Points, in no order, along strands that fork and pass close to each other.
Two points are linked if the straight distance between their rows is under 64.9. Some points are linked to none.
J95: [ -8   6   0  12  16 -15 -30  -2  -4  21 -12   8  -8 -22 -18   1   8  50
  13  30  18  17  13]
J965: [ -8   8 -12  -8   6 -14   6 -17 -12 -29   5  -8 -27 -19  12  16 -23 -10
   7  -3 -30  -1 -17]
J74: [-16  -4   5  12  20 -34 -17  -6  -3  16 -14 -14 -20 -20 -52   2  16  23
   1 -17   3   6   8]
J619: [ -6  15  14  14  -6  -2 -43  14  16  24 -30  23  38  13 -27  -8  41  24
 -13   8  36   7   5]
J885: [ 17 -27   1  -6 -18  11  27   2 -19  -1  36 -31  13  15   7  -9  -5 -33
  -7 -23  -4   0   6]
J525: [ 24  -9  -7  24 -38  -2   1   4 -11  20  18  -6  61  -6  48 -12 -11  14
  28  36  22  39   7]
J29: [-14   1 -17 -44 -33 -12  32 -24  35   3  10  21  36   5  28  26 -37 -19
  18 -13 -24 -19  -6]
J376: [ 16  16   0  44  -2   2 -26  15 -17   8 -20  17  25 -11  32  -9  24  45
  27  49  42  38 -24]
J488: [-16  11  -6 -27  -2  26  32  -7  19 -17 -26  14  -7  22  15  34  -8 -34
 -11 -49 -27 -59 -22]
J562: [ 10 -13   4  -4 -11  31   7  25   6  -1   4   0  10  26 -21 -12   1 -26
 -17  -7   0 -26   7]
J90: [  0 -20  24  17  16  -2 -16   7   3   7 -16 -11  -4  17 -52 -13  36  -4
 -20 -27  12 -12   1]
J151: [-11  -4  27  19   8 -14 -24   7  -7  24 -22  -9 -19 -21 -46  -8  26  20
  -8  -7  38  25   8]
J93: [ -2   7 -21  10  23  -4  18  -6  -8 -17  22  -1 -36 -38  25   9 -24  -4
  22   4 -20  21 -15]
J460: [-10   4   7 -32  -2  20  28   0  19 -18  -7  13 -16  28  -4   3 -18 -33
 -18 -18 -10 -36  10]
J54: [  7  -9 -16 -24 -29  -4   8  -8  16  14  28  11  36   5  21  -2 -24  23
  26  40   4  10  17]
J775: [ -8   5 -18 -28 -25   7  38  -4  32   6   5  18  22  16   8   8 -21 -31
   5 -16 -19 -34   2]
J991: [  2   4  12  -5   0  24 -14  24  17  14  -8  18  31  19 -15 -16   9  -5
 -21  28  17  -3  10]
J458: [ -3   6  -2 -10  12  -6  -4 -10   4  -4   1  -5 -17   5 -25   0   6  -7
 -18 -22 -20 -24   4]
J898: [ -6  -7   1 -31 -15  12  37  -3  13  -6  15  -5   2  11   4   1 -26 -31
  -6 -10  -9 -12   7]
J555: [  5 -20  -3 -12 -40   9  11   8  -4  28  22  10  46   7  11  -6 -32   0
  16  33  24  17  18]
J99: [  7 -13   2  -3 -26  16  25  15 -15  18  23   1  13 -15  16  -5 -43  -1
  16  35  27  34  22]
J606: [ 20   6   0  16 -25  -3 -28   4  -4  14  -1  -1  58  17  20 -19  21   4
   8  34   9  10  -2]
J565: [  4   4  -9  -5 -10   1  -3  -2  -1   5  13  -6   6  -6  -4 -15 -11   1
   6  36  -4  11   5]
J573: [ 24 -26  11   0   0  25  17   9 -29 -21  23 -38 -11  27   2 -14  12 -16
 -20 -15  13   5   5]
J495: [-19  21 -10 -23   1  -9   0 -13  41   4 -19  29   4  14 -18  13   1   8
   0  -2 -19 -36  -2]
J149: [ 17   0 -13   9  -6  28 -14  10  31  38   6  20  58  20   1 -14  21 -11
  -6  -2   0 -28  -5]
J313: [ -9  -1  12 -31   9   2  30  -9 -22 -48   4 -12 -41  10  17  26 -19 -13
 -13 -23 -16 -10 -15]
J104: [ -2   9 -26 -16  -5 -21 -14 -14  20  10  19   9  18   0   1  -4   8   1
   6  -4 -37 -19  -3]
J477: [-10   3  21   4  36 -14  20 -21 -16 -46  -7 -20 -70   6  -9  20   7   8
 -10 -31  -3   5  -6]
J826: [-23  11   0 -33  -4   0   9   2   7 -23 -11  21 -27  -6   9   8 -36  -2
   8  28  -8   3   9]
J65: [ 22  -8  16  25  -9  16 -20  22 -35  -4   2 -15  29   3   5 -13  17 -17
 -27   2  19  17 -16]
J690: [ 17   1   4  26 -31   1 -15  16 -24   4   1  10  64  -2  52   1   4  29
  19  51  40  43 -19]
J666: [  7  -5 -33  -8 -13 -10   8   0  36  16  23   8  43  13  14  -9   1 -22
   8 -16 -38 -16   1]
J497: [ -6 -15  -8  -9  -7  -1  42 -21 -17 -35  19 -24 -22 -12  40  24 -52 -30
   2 -29 -11  17   5]
J771: [  9 -10 -13   9  -5  14  32  -3 -36 -10  25 -29 -35 -18  20   5 -36 -18
  19  -1   3  10   9]
J549: [-12  -3 -12 -22   0 -16  17 -14  12 -20   9  -7   6   5  12  10 -11 -30
  -7 -36 -45 -29 -19]
J825: [ 21 -21  21  14  15   6   3   2 -19 -17   7 -33 -23  22 -16 -16  37  -5
 -20 -21   9   2  -4]
J481: [ 19  -1 -15  16 -11 -23  -6  -9   8  21  30  -2  41  -4  32 -18   0   9
  21  27 -19  21   2]
J441: [-13   0  21  -2  20 -28   7 -19  -5 -31 -16 -17 -43   3 -30  25  11   5
 -17 -50 -18 -12 -11]
J452: [-18   4  27 -43  15  14  17  12   4 -21 -19  12 -48  25  -7   3 -10 -11
 -34 -19 -11 -38  21]
J147: [ -4  11 -23 -14  -7 -30   4 -22  14 -13  23  14  10 -10  29  10 -25  19
  31  24 -24  10  -2]
J424: [-12 -30 -15 -12 -24 -12  34 -22   1 -10  29 -17  12 -13  29  12 -42 -38
  12 -28 -16  11   8]
J749: [-29  26  -3 -36   5 -18  -8 -18   9 -23 -29  21 -19 -11   6  23 -23   8
   0  12 -16 -10  -5]
J192: [ 22   8 -10  41  16   4 -13   9  -4  18  -2   5   6 -23  17  -7   5  42
  42  47  21  33  -9]
J787: [  7   4 -17  -1   2 -13 -23   2   6  12  15  -6   9  -5 -19  -9  25  -5
 -15 -16 -25 -12  -1]
J417: [ 19 -15  32   8   0  35  -3  37 -35  -9   0 -15  -6   9  -3 -12  11 -11
 -25  11  30  16  -1]
J232: [  0   0  18  29  10  -4 -26  10 -13   7 -21 -16  10   0 -32 -17  35   2
 -25   1  22  13   0]
J803: [ 21  -9   1  20  -4  19  10   7 -30  -6  19 -27 -15 -10  13  -9 -20  -8
   1  11  13  20  12]
J107: [ 19 -18  -2  28 -10   4 -11  18 -29  11  23 -24  26 -15  18 -22   7 -23
   3   9   1  26 -13]
J135: [-10 -24  14 -45 -11   7  46 -12 -16 -41   7 -12 -17  25  23  32 -29 -31
  -8 -40 -11 -27 -12]
J600: [ 12   0   5  10  30   2  10 -17 -20 -30  16 -25 -57  -9   3   0  11  -1
  -6 -18   0   7  -4]
J844: [ 11   9  24  17  -1 -14 -39   7  -9  11 -24  18  36  10  14  -4  34  57
  15  50  43  31 -10]
J5: [ -7  -3  13 -14  23   2  17  -5   5 -33 -11 -12 -29  26 -29  18  20  -1
 -32 -55 -18 -35 -11]
J306: [  1  16  22   2   0   2 -31  22   1  17 -25  23  17   7  -3 -10  17  49
  -1  49  39  20  17]
J654: [ -4  -7 -20 -39 -28 -15  25 -24  21  16  26  16  37  12  26   9 -32   1
  21  12 -11  -8   9]
J713: [ -1   6  11  50   3 -19 -52   3 -19  19 -27   1  19 -23 -15  -2  35  32
   1   0  42  35  -4]
J924: [  0  16 -21   7  11 -31 -19 -24   9   2  11   5  -5 -15  12   0  -7  39
  31  30 -20  14  -2]
J781: [-37  17   4 -19  14 -30 -13 -23  12 -22 -38   8 -25  -5 -17  30  -8  10
 -12 -19 -16 -19  -3]
J845: [ -4   0  -1 -12  18  18  33   5 -28 -47   5 -16 -63 -12  18  22 -30  -4
   4  -8  -3   4  -7]
J626: [  8   5 -10  20   2 -23 -38  -1   6  12   7   3  12 -11 -22 -16  32  17
   4   2  -7  13  -2]
J386: [ -2   4   1  21  35   4   4  -1 -18 -18   0  -8 -71 -30 -15  12   4  16
   5 -11  10  19  -5]
J900: [ -5   5 -12 -31 -13   9  13   1  35  11   3  28  20  22  -9  -1 -15  -1
   8  19 -12 -25   5]
J52: [ 21   3   4  39  12  25 -14  10 -30   0  -3 -15 -25 -13   1 -14   0   0
  -3  14  21  19   9]
J213: [ -7  12   3 -18   7  -1 -17   2  -4  14 -16   6 -17  -6 -18  -7   2  27
 -10  21  14  -1  20]
J53: [  8   4  17  10   0  30   8  38 -18   6  -7  10 -23 -11  14 -15 -21   4
   6  50  28  29  14]
J524: [ 16   7 -14   5   2 -12 -10 -11   5  11  15   5   8  -5  23  -6   8  47
  40  50   9  24  -2]
J489: [  1  -9  -4 -13  12 -14   7 -12  -6 -19  15 -27 -19   4  -5   1  11 -16
  -7 -35 -37 -19 -15]
J576: [-13   0  -2 -13  14  13   8  11 -24 -31  -9 -10 -53 -12  -5   7 -21   2
  -5   9   1  -3   8]
J416: [ -7   9   6  -1   3   5 -26  11  31  22 -24  25  21  16 -34 -10  23  19
 -15   4  14 -13  22]
J204: [-26  10  -6 -15  13 -32 -17 -22  35  21 -21  12  -1   1 -38   6  14  16
  -1 -22 -15 -25  -2]
J850: [ -4 -18  -6 -13 -19   6  27 -11   8  -5  24 -15   5  -4  17  -2 -37 -30
   4   4   2  18  17]
J551: [-33  10  23 -30  21  -4   5  -7   6 -26 -33   8 -44   6  -8  18 -17  -3
 -23 -16 -14 -26   3]
J125: [ 12  -6 -24  17  -6  -8   8 -12  -1  17  33  -8   9 -16  37 -13 -23   8
  35  28  -8  34   5]
J138: [-12  -2  12  -8  19   4  -7   4  -5 -12  -9  -3 -39   0 -29  -4   1   4
 -20   4   3 -10  18]
J764: [ -9 -23   4 -30 -22   4  51 -20   8 -15   7  -7   4  18  22  31 -37 -49
  -6 -55 -19 -28  -1]
J730: [-16   8  -9 -30   6  -5  11 -13  15 -32 -21   3 -16  12  -1  21   3 -32
 -14 -42 -32 -42 -20]
J260: [  4  12 -11  40  32   4 -13   4  -4  25 -12   6 -26 -41  -5   0   3  42
  26  27  24  21  -4]
J544: [-18  -2  -7 -36 -13 -15  17 -19  -8 -29   4   0  -4  -6  28  25 -29 -33
  -1 -20 -31  -9 -23]
J478: [ -3  16 -15  -6   2   2  -9  -4  47  31 -13  26  22  19 -27  -4  27   7
  -4  -6  -7 -36   7]
J938: [ 10 -14  -3  12  13  16  -8  10  13  23  -3  -5  19  21 -22 -14  40 -21
 -12 -37 -11 -36 -10]
J973: [  6  12  -3  19  28  10  12   3 -17   1   8   1 -47 -33   1   2 -15  15
  10  18   1  17  -8]
J372: [-26  15   6   9  28 -27  -2 -16  -4 -23 -25   1 -63 -33 -16  24  -5  17
   8 -20   0  12  -6]
J541: [ 16  14   5  25 -11   8 -27   7 -15   8 -14  -5  28  -2  14 -24  11   9
  -1  37  29  26   1]
J490: [ 15   4  -2  20  -9  32  23  13 -22  13  12  10 -19 -26  24  -2 -40  -3
  30  41  27  31  12]
J937: [-17   9  -2   6  28 -34 -10 -19  -4  -8  -4  -6 -31 -29 -23  10   4  11
   0 -15 -21   6 -10]
J876: [ 15   0   9  13 -16  24 -17  20   5  18   0  10  53  24  -4 -15  17 -20
 -20   3   8  -5  -8]
J786: [ -6  -4  -4   7  18  12  -3   3  24  27 -18   3  -4  16 -46   7  36  -8
 -13 -44  -7 -51  -6]
J229: [  8  -3 -19   4   3  12  14   5  25   8  10  -2  11  17  -3  -3  18 -29
  -8 -43 -35 -44  -7]
J248: [-24  -3  24 -26  13   0  -2   5  19  -7 -24  15 -38  10 -51  14  19   2
 -25 -44   4 -36  12]
J705: [ 12  10  -7   3 -16 -10 -37  -2  13  17   1  12  38  13  -7 -18  36  17
   6  19   3  -4  -4]
J267: [ 12 -13 -18   4 -23 -17   2   3   6  25  35  -6  48  -2  25 -18  -2 -20
  11  -3 -28  12  11]
J586: [-13  14  24  29 -10 -21 -55   9  -8  11 -43  15  45  -2  -9   2  46  22
 -15   2  43  26 -13]
J948: [-14   1  20 -21  11  22   6  26  20   3 -22  23 -24  23 -29  -1   6  -2
 -32 -15  -4 -39  21]
J329: [ 19 -15  -3   5 -25  12   4   5  -6  13  30  -8  36   3   7 -19   1 -33
   1   0  -3  10  -3]
J928: [ 19  -7 -14  40 -18   9  14   8 -20  20  22 -13  25 -27  36 -19 -19   3
  34  25  17  45   2]
J977: [  2 -11   9  28   7   0 -29  12  16  32 -25   1  29  15 -35 -17  54  -7
 -15 -30   3 -18 -10]
J578: [ 17  14  12  48  11  19 -29  20 -27  10 -25   0   1 -22  12 -11  17  15
  -3  27  40  32  -4]

A fork is a point with three links. Follow the links from the first point to the second and name the forks in between, in order.
J372 / J417: J386, J549, J458, J787, J267, J329
J497 / J713: J898, J775, J495, J416
J803 / J147: J787, J458, J138, J192
J478 / J749: J495, J775, J898, J452
J844 / J937: J192, J138, J458, J549, J386
J578 / J192: J787, J458, J138
J555 / J749: J775, J898, J452
J229 / J481: J938, J386, J549, J458, J787, J267
J600 / J928: J386, J549, J458, J787, J267
J90 / J376: J386, J549, J458, J138, J192

Follow the links from the first point to the second, and from the first to the third. Name the last point that the two ways share.
J749 / J555 / J149: J775
J876 / J551 / J99: J775
J803 / J924 / J229: J458
J705 / J690 / J417: J267
J192 / J690 / J372: J458
J477 / J573 / J125: J267

Name the points in between on the shortest way along the links from the first point to the second, in order.
J65 / J477: J107, J329, J267, J666, J104, J787, J458, J489, J549, J544, J965, J93, J973, J386, J600
J991 / J781: J416, J478, J495, J900, J775, J898, J460, J452, J551
J53 / J948: J490, J99, J555, J54, J654, J29, J775, J898, J460, J452
J573 / J52: J885, J329, J267, J666, J104, J787, J626, J705, J606, J541, J578
